Points, in no order, along strands that fork, close into loops and pass close to each other.
Points whose rows are less than 61.2 apart are linked; no others are. Some points are linked to none.
j719: [-10  -9  -1  -1  25  19  -1   1 -17 -10 -12 -13  17 -12  17   3  -3  10
  -1  -2  12  -3   8   4 -14 -12  -2  27  15  -5  -3  17  -2  -3  -4   4
 -39   1   0]
j500: [ -2  -3  12   2  11   7   1   5  -1  -2   9  12   3 -14 -28  -9   4 -17
 -10   5  -9   8   4  11  18  -2  12   0   9   4   8 -25   3 -18   4 -26
  -5 -13   6]
j157: [-19  26 -10 -10  18  -2   5   4  -4   3 -18  18  -6 -12  13  13  15  14
   1   5   2   4  12   1 -12  12   2  -1 -13   8  -4   2  20  14  11  -3
  14  19 -14]
j919: [ -2   8  -1 -11   5   2  -1  -7 -21   0  -2  -7   2 -22  37 -14 -13  20
  10   4  -5  -5 -17  14 -14 -12 -13  15   5 -16  21  11  -3  -8  -9  -8
 -16 -10  25]
j993: [-16  12   6 -13  12  10  -5   5  -6   0 -14 -15  -2   6  15  10   1   7
 -11   3   5   7 -10 -10 -19  -1 -10  20  -2  -1  -6  28   2  -1  -8  22
   1   5  -4]
j4: [-16  13  -3 -10  19   4   2   7  -2 -11 -22   0  -5  -7   2   7   2  -5
  -7  -3  -5   6  18 -10 -12  13  -1   2 -15   6  -9   9  10  25  -1  16
  14  11 -15]
j327: [ -3  -3   2   8  13  -1  10  -9  25  14  -3  16  -3 -10 -18  -1  25 -18
 -17  -2  -4  21 -17 -12  30   2  -2  -7  -5  11  17  -6   9  -6   6 -11
  -6  10  22]
j453: [  8  16   5 -11  -9   2 -13   5   1  -1 -20 -12  13  -4   8   2 -43  -4
  -4  -7  -3   2   9   3 -21   3  -1  -6 -16  21  -4   5 -29   2 -15   8
  12  16  -1]
j723: [-14  -7 -16  12  -8  11  -4  13  -8 -22  14  -3 -20  -6   6  -5  -1 -18
 -11   1  -4 -10  -8  -5 -11   0 -17  -1  -3 -26  -6  11  -9  -2   1   9
  -1 -17 -18]
j351: [-10 -10 -14  -4  13 -15   4   5   5  -9  -1  -2   6 -14  17   0  22   0
 -21 -15  -6   5 -23  -5   7  13   5   0  -3  -4  -1  16  18  17   3   8
 -20   3  10]
j316: [  7 -13  -7 -10  13   3 -17 -14 -11  -9   3   1  12 -23 -18 -10  -3 -11
  -2  -8  21  -3  18  -4   2   7   4  16   5   6  12 -12 -14   3   2  17
 -10 -15  -5]
j8: [  2  20  11  -9   9  -1   7 -15   1  23 -13  17   2  26   6  14   8   7
   9  25  12  12   4  -8  15   7 -11  16  -6  11   9   0  29   1  -4   5
  12   7  17]
j383: [-12 -22  -6  14  11 -16   6  12   9 -20   4 -11  20 -20   1 -11  15 -14
  -7  -8 -12  -6 -17  -7  13   3  11  -5 -10  -6  16   5  17   8   7  -3
 -22  -2  21]
j406: [ 21  18   5 -25 -12  -7 -21   3  -9   8 -16  -2   9  23   1  18 -14   0
   4   8  13  -6  17   9  -3   5   0   5   4  -3 -12  -8  -1  10 -23  16
   4  20 -26]
j957: [  2   6   8  19 -19 -16  15   8   7 -10  12  -3  -6  25  -4  -1 -10  -9
   6  -5 -29  -9  10  10  -5 -17   6 -13  11   5  -9 -25  -2   6  -7 -29
  10  -8   6]
j564: [-14  -2  10   3   9  13  12  11  -6  -8  -7  -6  19 -10  16  -9  -1  -4
   0   4 -21  -2 -12 -10   0  -8  -9  15   0 -14   5  16  16  -5   0 -11
 -18   3  31]
j744: [ -1 -14 -16  31 -10 -21   7  -6  13 -16   2 -16   6  14   5  -5   9 -22
  11  11  -3 -17 -18 -14  -4  -7 -34  12 -14 -20  13  -6  -7  10  -7 -14
  -8  -9  21]
j34: [  8 -31  19   5  -1  15 -11   5  -3 -13  18 -11  20 -19  -9  -3  -5  -4
  30   0  10 -30  22   7  15  -5  13   5   0 -18   4  -9   2  -7   7  -8
  -7  -6 -13]
j717: [ -3   2  -8   3  16 -10   5 -14  24  23  -9  18 -17 -10 -13   6  33   1
 -23 -11   3  20 -27 -12  20  11   3 -17 -16  16   2  -7   9  -5  16  -4
  -2  19   4]
j553: [  4   2  -1   0 -20   7  -1   0   8  22  33  17 -20   7  -4  11   8  -7
  -1   6   0  -8 -18   2  13 -12   1  -9  20   1  -9  -1  10 -16   9 -19
   7  -2  -2]
j568: [ 11  13  10  -9 -10  -3  -5   4   5   6  -7  -1   8  25  -4   7 -16  -6
  11   9  -5  -2  25   1   1   4   1  -1  -3   7 -10 -13   6   4 -17  -3
  17  11  -8]
j631: [  3 -26  -2  10 -14   4  -1  12   3  -2  38   5  -6   3  -6   7   4 -18
   5   4  -5 -13 -15  -2  19  -3   1 -11  13 -15 -14  -2   2  -8  16 -12
  -2  -4  -1]
j52: [ -6  20   2   3  27  -1  11  -3  -5  -3 -12  24  -8 -21 -19   5  19   2
  -5   7 -11  15  20  10   4  11  14   4  -3   2   4 -19  20   2  11 -23
  13   5  -4]
j983: [ 10  -7  17   7 -11   4  10  11   4 -14  16  -9   4  15   0  -2 -20  -4
   6  -1 -27   1   6   6   5  -3  14   0  12  -4  -6  -5   1 -11  -1 -16
  -1  -9   8]
j425: [-13  11  -3  -7   5   9  -4   8  11   5   5   7  -6  -3 -12  -2   6   1
 -12  -7   0   1   3  -7  -6  -4   4  -3   7   4  -3   6   4 -12  14  -4
   6  -4 -14]
j122: [-16  12 -11  -9   4 -16  13  16  -7   8 -20   1 -33  -1  19   8  26  29
  -7 -31   5  10 -26  21  -9   9  10 -17  -5  -5 -10  12   5   1  -1   3
  -2  -5 -10]
j302: [  2  -6   2 -13  10  20 -15  -4 -14  -7  -2  -4  -5  -6  16   9  -3  16
   1  -2  21  -8  16  11 -12  -5  -3  26  18  -9  -6  11  -5 -14  -6   8
 -26  -3 -28]
j101: [ 11 -11  10  12 -17   0   7   6   2  -3  22  -5  -3  32 -20  12  -7 -19
  27   7   0 -18  16 -11  13 -16 -15   2   9  -5  -3 -17 -10   0  -5 -10
  21  -6  10]
j561: [ 22 -12  -3 -10 -11  14 -11   0 -15   0  -3  -5  12 -26  22  -9 -30   9
   3 -11  -2  -2   9  22  -4   7  14  -2  11  -4   0   9 -18  -3  -2   7
 -25   1  -5]
j683: [  2 -32   5   8  -7  10  -5  -2   9   3  26   0  17 -18 -13 -10   3  -9
  12   9   2  -4  -9  -5  27  -7   5  -9  10 -12   3   1   0 -14   7 -15
  -9   1   2]
j145: [ -7   5  -3   5 -14  16   5   0  22  25  -3   2  12   3 -12   3  -4  -4
   1  -2   6  -5  10  -9  -4 -20 -11 -13   8  38   0  -4 -13 -13  12 -21
 -10   6   7]
j811: [-11  -4 -24  13  -7 -12  -6   9   5 -13   6  -7 -14   6  -7  -3   8 -21
 -11   6  -8  -9 -11 -21  -5  -2 -28 -15 -20 -16  -5  10 -12  11  -3  17
   9  -8 -19]
j205: [ -4  18  -5   0 -10 -13  -5 -12   4   1  -5  -4  -9  -7   6  -7  -9  -7
 -12  13   1   7 -10 -12 -17   4 -11  -2 -23   9   9  18 -13  12  -6  18
  32  10   4]
j368: [-12  -7 -28  11   4 -11   5   5  15   4 -13 -20  21  -3   1 -14   2   2
   0 -11   4 -19  -8  -6 -18 -15 -15   4  -3  -2   4   8 -21  -1  -9 -12
 -28  -3   4]
j61: [-13  26   3 -12  13  -1   0   3 -12  -4  -6  -7  -7  -9  14  -3  10  22
 -11  -9  14   1 -18  -4 -21   3   4  15  -5  -3  13  21   4  -8  -4  17
  -6   3  12]
j389: [ -5   1  -4  -8  -6   6  -1   3 -19 -17   4   3 -13  -7  35  -1  -6   6
   5   2  -2  -2   2  14  -9   1  -7  17   8 -24   8   7   5   1  -9  -9
 -10  -6   3]
j18: [ -5   8  -1   6 -16  -7  14  -8  30   8  -8   0  -3  20  14   8  18  20
  -1  -8  -4  14 -15  -9   8  -7  -8  -9   3  15   9   4   9  -1  -2  -8
  -8  17  15]
j549: [ 10   0  -7 -12   4  -3 -13  -5  -8   2  -2  14  -3 -13 -15  -5  -2  -7
  -4  -3   9  -3  30   4   4  13   5   0   4   9   5  -8  -4  12   3  11
  11  -9 -17]
j509: [  0 -20  11  10  -4   5   0  13   2  -2   7 -17  18  33 -13  13 -10 -17
  15   8   5 -12  15 -10  10 -13 -15   8   3  -7 -19  -8 -13  -2 -17   2
   9  -8  -9]
j807: [ -3   1  -3  -2   2  -6  -3 -24  11  20   4  13   6   1   1  -6  20  12
  -5   8  24   7 -27 -13  11  -5  -4   0   4  10  24   7   6 -11  12  10
  -4   8  18]
j436: [ -7  19  -8  -3   0  -1  -2 -14  14  26  -5  12 -13  -1 -21  -2  17   7
  -8  -2  22   3   4 -16  -5  -2 -15  -4  -4  31  18  -7 -17  -7  14   3
  11  -1   1]
j26: [ 16  -7   8 -20   5   1 -23   2  -8  -9 -14 -13  23  13   7  16 -15  -6
   1   8  16  -9  19  -8   3   6  -7  27   2 -11  -7   2  -8  10 -28  20
  -4  18 -24]
j407: [-14   2 -11   2   6  -2   9  10   6   0  14  19 -16  10 -33   2  36  -9
  -2   4   1  -6   3 -11  16   4 -11  -1   3 -16  -1  -7  14  -2   7 -10
  12 -12 -14]
j272: [ -3 -30   4  16  -9   1  -6  17  -6 -20  25 -14   5  -8   8   3  -8  -7
  27  -2  13 -37   9  19   6 -15   3  -1   3 -28  -8 -14  -7   2   7 -15
  -4 -15 -13]
j870: [ -4  -6   0  12  -7   0  10   0  25  -2   2   2  11   7  -6  -4  18  -6
  -4  -5  -9   6  -9 -17  20  -7   0 -10   4   8  12   0   5  -6   6 -13
 -10   8  12]
j563: [-11 -17   7   8  16  25   8   9 -13  -9 -12 -19  33 -17  16  -5  -7  -7
  14   7  -6 -13   7   4 -14  -9  -5  24  -3 -14   0  17   8   6  -7  -5
 -30   0  20]
j132: [ -1 -19   6   2   7  12 -10  14  -7 -17  -3 -18  24  18  11  10 -14 -10
  14   9   6 -15  12   2   0  -5  -9  17   7 -22 -17   5  -9   3 -21   8
  -5   5 -18]
j746: [  5   3  -3   7 -11 -18   2 -17   1   2  23   9 -29  10 -17  -4  20  10
  -8   4  14   7 -16  -9   0  12   0   3   4 -16   7   2  -4  -2  10  15
  21 -11 -10]
j332: [ -1  10   3  -6   5   3  11   6  16   7  -5   2  -3  19  -2  16  -2   6
   1  -8  -8   1  21  -8   4  -7   8 -14  -5  18 -25  -6  17   6   1  -1
  23  15 -13]
j899: [  0  -5   7   5  12 -26   8  -2   4 -13 -11   4  19   1  -1 -12   8  -7
  13   5 -14   1  21   3   8  12   9   2  -4   7  18 -18  18  31  -5  -8
   6   1  18]
j698: [ 21  -8   9   1   1 -13   1 -15  -8  -8  -8   8  -2  13  -6   1 -15 -14
  -8   3 -10  18   1   3  13  20   7   9  -6   6  -1 -19   3  12   3   6
  -4 -22  20]
j974: [ -9   6  -1  -1  13   5   6  24  -7 -27 -15  -7 -21 -10  15  16  -6   0
 -12 -22 -18   7  21  -1 -13   7   4  -8 -14   0 -18  15  -2  17  -7  21
   4  10 -25]
j172: [ -9   8   3 -10  15  -6  -2 -10  -3  -4   2   8  -4 -17  10  -3  19   8
 -19  -1   6   7 -23   2  -1   7   9  13   4  -6  12   7  17   7   7  10
  -4   4  15]
j656: [ -1 -11 -12 -13   9  16 -12 -13 -10   8  -3  -3  27 -35   4 -14 -13   8
   5  -1  17  -4  -5   0  -7   5   6   3   7  19   2   7 -23  -2  19   9
 -22  11   4]
j325: [ -8   7 -13  -9 -15   2 -10   3  -9   2 -10  -6  -6  -2  21   1 -20  -7
 -10  11   5   0 -16  -2 -18  -1 -22  -5 -16  -6  -5  23 -18   3 -17  15
  22   3  -2]
j444: [-15   1  -1   6  15  -4  13  18  -3 -10  -1  13  -3   4 -25   8  29  -8
   8   3  -9  -5  29  -1  18   4   6 -10  -4  -7 -11 -10  21  15   4  -1
  20  -1 -17]
j922: [  3 -19  -2   4 -17  -9  17   6  10  11  -4  -6  10   9  23  -1 -10  17
   3  -6 -19  17 -27   9  13  -3  -7 -15  13  -2  -3  10  -9  -1  -6 -11
 -23  -2  25]
j319: [ -6   2 -22  22 -23  10   5  23  22  -4  13  -3 -17  12 -17   0  12 -21
   2  -5 -15 -28  -1 -19   5 -14 -12 -34 -17  -2 -11  10   4  -2   4  -2
   4   4 -11]
j150: [ -5 -22  -6   3   7   6   2 -21  12   4  16   1  23 -17  -1 -12  18   9
  13   8  10   0 -26 -11  14  -9  -6   5   9 -13   9   8  -1 -23   7 -10
 -22   8   4]
j845: [ -3  16   1 -13   0   3   1  14 -21   1 -10   7 -38 -21  19  10  11  23
  -5 -25   9  12  -2  37  -9   7  21 -15  -2  10  -9   5   2   0   0   0
  -2   1 -13]
j663: [ -7   7   1   0  11  -5  16   8  -8  11 -21  -2 -31  15   8  11  20  30
  -7 -23   3  18 -16  11 -21   8  13 -15 -23   6 -28  -7  10   1   7   6
  11   0 -13]
j245: [  8 -13  14  18   2  12  -1  -2  -9 -12   6   1  12  -9 -13 -17 -12 -10
   5  11 -11  -5   6  13   2 -10   4  11   5  -8  12 -28 -10 -16   4 -29
 -10 -26   8]
j926: [-13   7 -16   2   1   0  -2  -3  -1   0  -3  -9  16 -15   6 -18 -16   8
   4  -2  14 -15  -1   8 -25 -15 -12   0   7   2  10   0 -25 -17   0 -21
 -11  -6  -4]
j673: [  4 -27  -5   8   0  12   5   4 -11 -14   7 -10   8 -34  11 -12 -19   4
  -9 -17  -8   4   0  22   2  -1  17  -9  12  -6  -2  11 -22  -8   4  -5
 -30 -12  -4]
j244: [ -2   2  11  -7  19   9   7  12  -7   1  -3  21  -7  -4 -27   9  14 -13
  -6   0  -3  10  23  19  18   6  15   3   5   4  -5 -28  15   1   0 -22
   1 -11  -4]
j140: [ 13   5   0  -8 -16   3 -22   2  -7  10  -5  -6  18 -11  16 -12 -40  -3
  11  15  -5 -11  12   8 -22  -7  -9  -4  -2   6  14  -3 -19  -2 -17  -5
   9  13   0]
j528: [  1 -17   3   0 -17   5   4  -4   6  20  -3   3  -3  12  10   5  -3  10
  -7   0  -1  23 -27  10   9   2   4 -12   3  11 -14   7  -6  -7   6   2
  -9  -3  12]
j126: [  6   5  -2   7 -24   4   0 -17  15  21   4 -10   1  19 -15   2  -4   6
  -2  -3  11   1   2  -5  -7 -28 -14 -10  14  24  -3  -9 -24 -15  -5 -10
  -6  -8  -1]
j543: [-16  20  -9   4   9  -6   5  -5   0   4  -5  31 -13 -18   0  -4  20   3
  -1  19  -4   7   1   7  -2   9   3   1   2  -8   9   0  23   8  11 -13
  16   6  -2]
j12: [  2   6  -5  -1 -18 -11  14   5   4  -1  26   8 -21  18  -1   8  -1  -3
   7  -2 -16 -15  -7  13   0 -15  10 -12  24   5 -17 -10   8   1   3 -24
  12  -2   2]
j271: [  5  11   0  -8  -1  -2  -5  13 -11 -18  -4 -12 -13   7   7  17 -12  -3
  -6  -6 -17   5   9  -1  -2  11   7 -16 -15  -4 -23  16  -2  21 -18  30
  23  21 -31]
j518: [  2  -5  -3  14 -15 -11   3 -16  12   7  -4 -10  16  20 -12  -6  -4  -8
   5   2   6   2  10  -9   0 -22 -25   1   8  13  15 -23 -24  -1 -12 -16
  -3 -10  11]
j706: [ 12 -18   7   2   0  -7   6 -10 -10   4   8 -11  15   1  26 -12 -12  23
  14   8 -12  16 -29  12   7  -3   5   5  14 -10   3   0 -12  -2   0  -7
 -22  -2  27]
j70: [ -9  10  -6  -4   1  11   1   9  -6 -19  12  -2 -15  -8  11  -6   2   6
  -9  -3   0   0   1  -2  -8   0   1   8   6 -21   6  13   1 -10   4   0
   2  -9 -12]
j198: [ 17   8   0   3 -13  -6   2  -3  -5  -1  32  21 -26  -7  -1   7  -2   3
   7  10 -14   1  -4  12   7  22  18 -12  10 -16 -12  12  16   9  14  10
  29  15  -8]
j226: [ 13   0  -3   0 -12   1  -6   0  -2  -4  23  14 -11  -3  -7  -4  -6 -11
   0   6  -5  -7  15   5   5  10  10  -7   7 -11  -6   0  10   9   5   7
  21  -7 -14]
j504: [ 14   0   9 -13  -4  23 -14   3 -14   2   7   0  -5  11  -2  10 -10   5
  -2   0   8  -2  13   9  -4   4  10  13  13 -12 -13   3   4 -14   1  10
 -11  -7 -21]
j292: [-10  11   4 -14   1  -9  10   7  13   8  -3  -4   6   7  20   1  15  30
   2 -12   0  14 -22   2  11  -3  11  -8  10   3  11  17  12 -16  -1  -6
 -13  17  15]
j669: [ 10  23   1 -16 -15   7 -11  15 -20   1 -20 -11  -6 -12  22   8 -34  -7
  -1  -4  -8  -3   3  14 -17   0 -10  -2 -11   0   0  23 -24  -1 -28  10
  20  12  -5]
j954: [-13  -1 -16   8  -7  -7   0   8  18  -7   3 -13  10  16  -3  -8   9   0
   0  -5   5 -14  -2 -10  -6 -11 -18   3   4 -12   2  -1  -7 -12  -6 -13
 -10  -2 -11]
j76: [  2  -9  -7  -9   3  -4 -11  -5   4   7  -1   6  16 -27   9 -12  -6   2
  -5  -8   2   8 -14   7  11  10  16 -13   4  24   8   1  -8   7  15   5
 -10   9  12]
j901: [ -9 -18  -2   8   5  -5  -4  -1   3 -14   6   2  15 -22   5 -11   7 -20
   1   6  -1  -8   2 -11   9   7   2   6 -10 -13  24   4  17  17   9   5
   3   1  15]
j710: [  3 -25   6   6   6   7 -13  -1  -5 -16   5  -9  19 -23 -12 -15  -5 -16
  12  -1  11 -20  23  -7   7   3   7   7 -14 -10  19  -4   2   7   7  11
   3 -11  -2]
j729: [  8   3   9  -8  14  -9  11 -22   8  22 -17  13  -4  20  -4  15  15  17
   7   1  15  24   4  -6  14  13   2  -1 -16  18  -5  -8  18   8  -1  13
  20  10   6]
j190: [ 16 -11  12   0   6   6  -8  -8 -19 -17  -1   6   5  -6   4 -12  -9 -11
   8  13 -11   0   4   9   6   6   1  26   7 -18  18 -17   7  -1  -3 -14
 -17 -13  14]
j589: [ -7  13   7  -7   3  -5  -2 -10  -3   6  -9  -4   1  30  11  15   1   2
  -1  21  11   8 -12  -9  -5   5 -18  22  -7  -4  -1  12  11   4 -15  17
  13   9   9]
j131: [  4  23  11 -13  15  -3   3   3 -14 -12 -27  -6   2 -12  29   2 -16   2
  -8  -9 -14   5  14  10 -22   8   5  13 -14   6  -3   6  14  23 -16   3
  -8  16  24]
j386: [ 28   8   6 -18 -22   6 -15   3 -16  12  -3  -1   2 -10  25  -8 -36  13
  12   0 -12  -8   3  21 -11   4   7 -12   8  -1   7   0  -8  -5 -10  -1
  -1   2   3]
j287: [ -2  -4  -3  -7   2 -13  -4  -7  18  17   3  14  -6 -16  -4  -1  10   5
 -11 -14   7  18 -14   7  15   8  17 -28  -3  26  -7 -10   2   1  19  -5
   5  11  -4]
j831: [-11   8 -17  -3   7   2   7  -7 -16  -1  -2  -5   7 -33  19 -14  -4  18
   4  -9   9  -7 -17  18 -19 -14  -9   8   8 -11  10   8 -19 -21   0 -22
 -36 -12   6]
j571: [ 31  -4  10  -5   0  -8  -3  -9 -18  -6   1  20  -2  -5 -16 -10 -15 -20
  -2   9 -11   6  12   8  14  28  10  11   0 -16  17 -24   7   9  -1   1
  -5 -15  11]
j135: [  7  20   8  -5   8   5  -3 -14   0   1 -16   3  -8   0 -11   1 -16  -1
 -16  -2   0  18   8  -6 -12  10  12   6 -14  16   1  -8  -4  -2  12  10
  11  -4   6]
j761: [  1   2  -7   3 -11  -5  -7 -22   7  11   6  -4   3  -4  10 -15  -4   7
  -2  10  16   4 -19 -13  -8  -3 -12   2  -4   0  16  14  -3  -6   5  15
  13   4  13]
j305: [ 10  10  14  -8   4   2 -13 -17  -9   5  -1  -4   2  12 -16  -2  -4  17
  -4   3  18   9  -8   7  -6  -3  12  17  13   7   6 -11 -13 -29   3   8
  -5 -13  -1]
j337: [-17 -13   9  14   4   4  11  24   4 -21 -10 -15  15  11  16   0   0 -18
  11   7 -16 -11  -2  -8   7  -2  -4  13 -12 -20   1   8  20  18  -6  -3
  -5   4  21]
j728: [ -7 -26 -10  24 -16  15  -1  18  12  -3  15 -16   0   4 -23   0   1 -25
   1  -2  -4 -24   0 -21   9 -14  -9 -25 -10  -2 -12   8 -10  -9  11  12
  -1 -11 -11]
j93: [-11   1   4  13   5 -10  16  16  16  -6  -2  -5  -2  16 -22  10  14  -5
   8  -5  -7 -11  30 -17  15 -11   2 -18 -12  12 -12  -7  13  15  -3   2
  28  12 -14]
j28: [  2  10 -17  11 -17 -12  10  -3   2   5  35  18 -37   7  -9  10  16   2
   6   2  -8  -9 -12  -1   3   2   6 -24  15 -12 -24  10   9   9  10   9
  26   6 -14]
j259: [ -1   9  -7   7  -5   6   0 -19  22  25   2  17  -3   2 -17  -5  20  -2
  -1  10  21   2  -6 -17   9 -12 -25   0   3  13  34   0   0 -17   5 -13
   3   3  10]
j30: [  8  20   9 -13  -1   9  -2   6 -20 -10 -22   3 -12   1  30   4 -16   8
  -4   4 -10   9   5  20 -15  11   3  19   3 -10   2   7   8   6 -16   1
 -11   1  12]
j273: [-15   0  11   6   3  13   5  18   4  -4  -9   3  15   0 -12  -7  11 -11
  15  13  -1 -18  18   3   9 -14   4   8  -7  -4  19  -9  19  -1   8 -23
   8  -4  11]
j155: [-12  -6  -6  22  -3 -20  11   9  10 -18 -10 -15  15  20   3   1   4 -24
  -2   9 -11  -4  -5 -15   3 -12 -20   0 -16  -5   4  -1   3  20 -17  -2
   4   7  19]
j414: [ -7  22   0   5   3 -20   1 -17   8  13  -9  -1 -14  -6 -14  -6  15  15
 -12 -11  19   9  -9  -8 -25   8   9  -4 -17  36   6 -10 -16   3  13  11
  15   8  -4]
j35: [ 10  29  10 -15  13  -3  -4 -16  -7  19 -26  18   6  11  -1   7 -13   4
  11  18   9   5  17   2  -4  14  -5   9 -14  17   6 -14  16   6   1  -2
   6   9   8]
j846: [ 18 -16   2   2 -11   0  -7 -15   3  11   1   5   4  13  -3  -3 -12  -4
  -1   9   4  14  -8   5  11   7   2  -1  10  10  -6 -11  -8   0   6   4
  -3 -15  15]
j375: [  5   2 -15  10 -22 -19  -3  -5   6   3  28   2 -31  17 -13   4  16   1
  -8  -7   1  -8 -20  -6  -1  -2  -4 -16   8  -6 -15  -1  -6  -2  11  10
  12 -12 -17]
j215: [-16   3 -12  12   1  -1  -4  22   7  -9   5   0 -19   7 -26   2  18 -19
  -4  -7 -17 -17   5 -25  -5  -4 -18 -28 -17  -5 -16   2   3  11   1  14
  19   1 -33]
j584: [ -8 -21  -2  11  -1   8  -1   7  16  -3   4 -16  14  -3 -16  -1   0 -13
  -5 -11  -5  -1  11 -34   4  -1  -3 -12  -6   8  -4  13  -7  -2   9  23
   3   0 -10]
j426: [  4 -13   8   7  -3   0   5   6   1 -15   7 -10  14 -11   6 -13 -19   7
  -5 -12 -24  13  -5  11   8   1  25 -10  13   4   6  -1  -9  -7   2  -6
 -19  -8  13]
j40: [ 13  18  19 -14   3   9  -9 -12  -8  18   0  15 -15   5 -16   5   0   9
 -10   3  16  11   0  12  -7  11  22   2   0  19  -2 -10   0 -18  12   2
   4  -7  -5]
j79: [  5  -8 -12   9  -3 -13   8 -12   9   6  30  20 -20   1 -29  -7  24  -7
  -7   3   8   1  -9 -10  23   5 -10   1   8 -11  16  -8  -2  -7   7  -5
  11 -16   0]
j63: [ 10  13   6  -9  -1  -2  -3   3 -13  -7  -1   9 -29  -9  -4  12   5  17
 -11 -25  -2   6  12  29 -19   5  34  -5   5  13 -18 -12   1   6   5   2
   2  -4 -27]
j721: [ 11 -18   7  -4   0  29  -9   7  -9  -5   7 -19  18   4  -8   7 -17  -4
  13   0   7 -19  23  -4  -1  -9   5  10  12 -16 -23   7  -6 -11  -9   9
 -10  -3 -31]
j560: [-20  12 -12   2   8  13   4  31  16   0  -7  -1 -12   4 -11   4  12  -5
  -8 -13 -20 -12   7 -20 -13  -6  -9 -15 -12   1 -12  12   4  -5  13  -2
   1   8 -25]
j346: [  5 -22  -1  -1   5   5   9  -5 -17  14  -7 -13  23   1  13  -8 -19  24
  10   2   4   9 -15  25  -5  -8   8   4  20  -1 -14   9 -16  -5  -5  -2
 -38  -4   5]
j291: [  4  16  11  -6  18 -11   3  -4  -4 -15 -21   6  16  -4  15 -10 -10   1
   1  -1 -19   7  17   8  -9  13  13   9  -6  13   9 -16  15  22  -8 -11
  -3  11  15]
j154: [ 15   8   9  -2 -12  -6 -16 -17  -8  19  13   6 -24  14 -21   1   6   8
  -4   4  20   4  -4   4  -7   8  13  -3   0   7  -3  -8  -5  -6   4  25
  25 -11 -10]
j849: [ 11  25  10 -10  22   2   8 -15  -5  10 -27   5   0   3 -17   6 -13 -15
  -7  10   1  14  18 -12  -7  14  -8  17 -31  18   1 -12   7  11  -7   1
  18   3  17]
j249: [ 17  -6  11   5 -18  -4  -2 -11   6  14  13  -3   6  32  -5   8  -9  -3
  22  14   6  -8  18  -6  10 -21 -25   3  17   8  15 -20 -14   3 -18 -15
  15   1  11]
j323: [  3  -1  -2  -3  -7   1  -2   5   1  -3  -3  -4  -8  10  15   8 -17   5
  -5  -6  -5  11  -3   3  -3  14   7  -8  -8   3 -22  14   3  10   0  25
  12   0  -6]
j558: [ -7   4   4  -3  13 -19   5 -11   0  13 -23   0  -7  21   7  10  22  19
  -6 -10  17  17 -15   0  -5   7   6   0 -19  17 -16 -10  11  14   2  12
   8   4   0]
j202: [ -5 -13  -1  -7  -1   0   6   1   7   6  14 -11  15  -6  16  -3  14  26
   8   4  -3  10 -36  -6  19  -7   1  -4  18 -15  12  21   5 -24  -1 -11
 -22  17  15]
j690: [ 13  -8   0  -8   9   3 -14 -26 -14  -1   0 -10   9  -2 -17  -4 -12   6
  -2  -1  26   2   5  -1  -7   2  -7  21  10  -2  -5 -10 -28 -13  -4  17
 -10 -24 -18]

A fork is a point with three links, a tip a point with one. Leave the first point through the second and follow the links. Name the first fork or tip that comes.
j744 / j155 => j132
j287 / j717 => j414
j4 / j157 => j346
j346 / j706 => j323

A tip is a point with one link. Name the tips that can be reached along the links from each point below, in the order of the rows.
j70 => j899, j954, j584
j509 => j744, j145, j272, j63
j386 => j656, j414
j698 => j346, j323
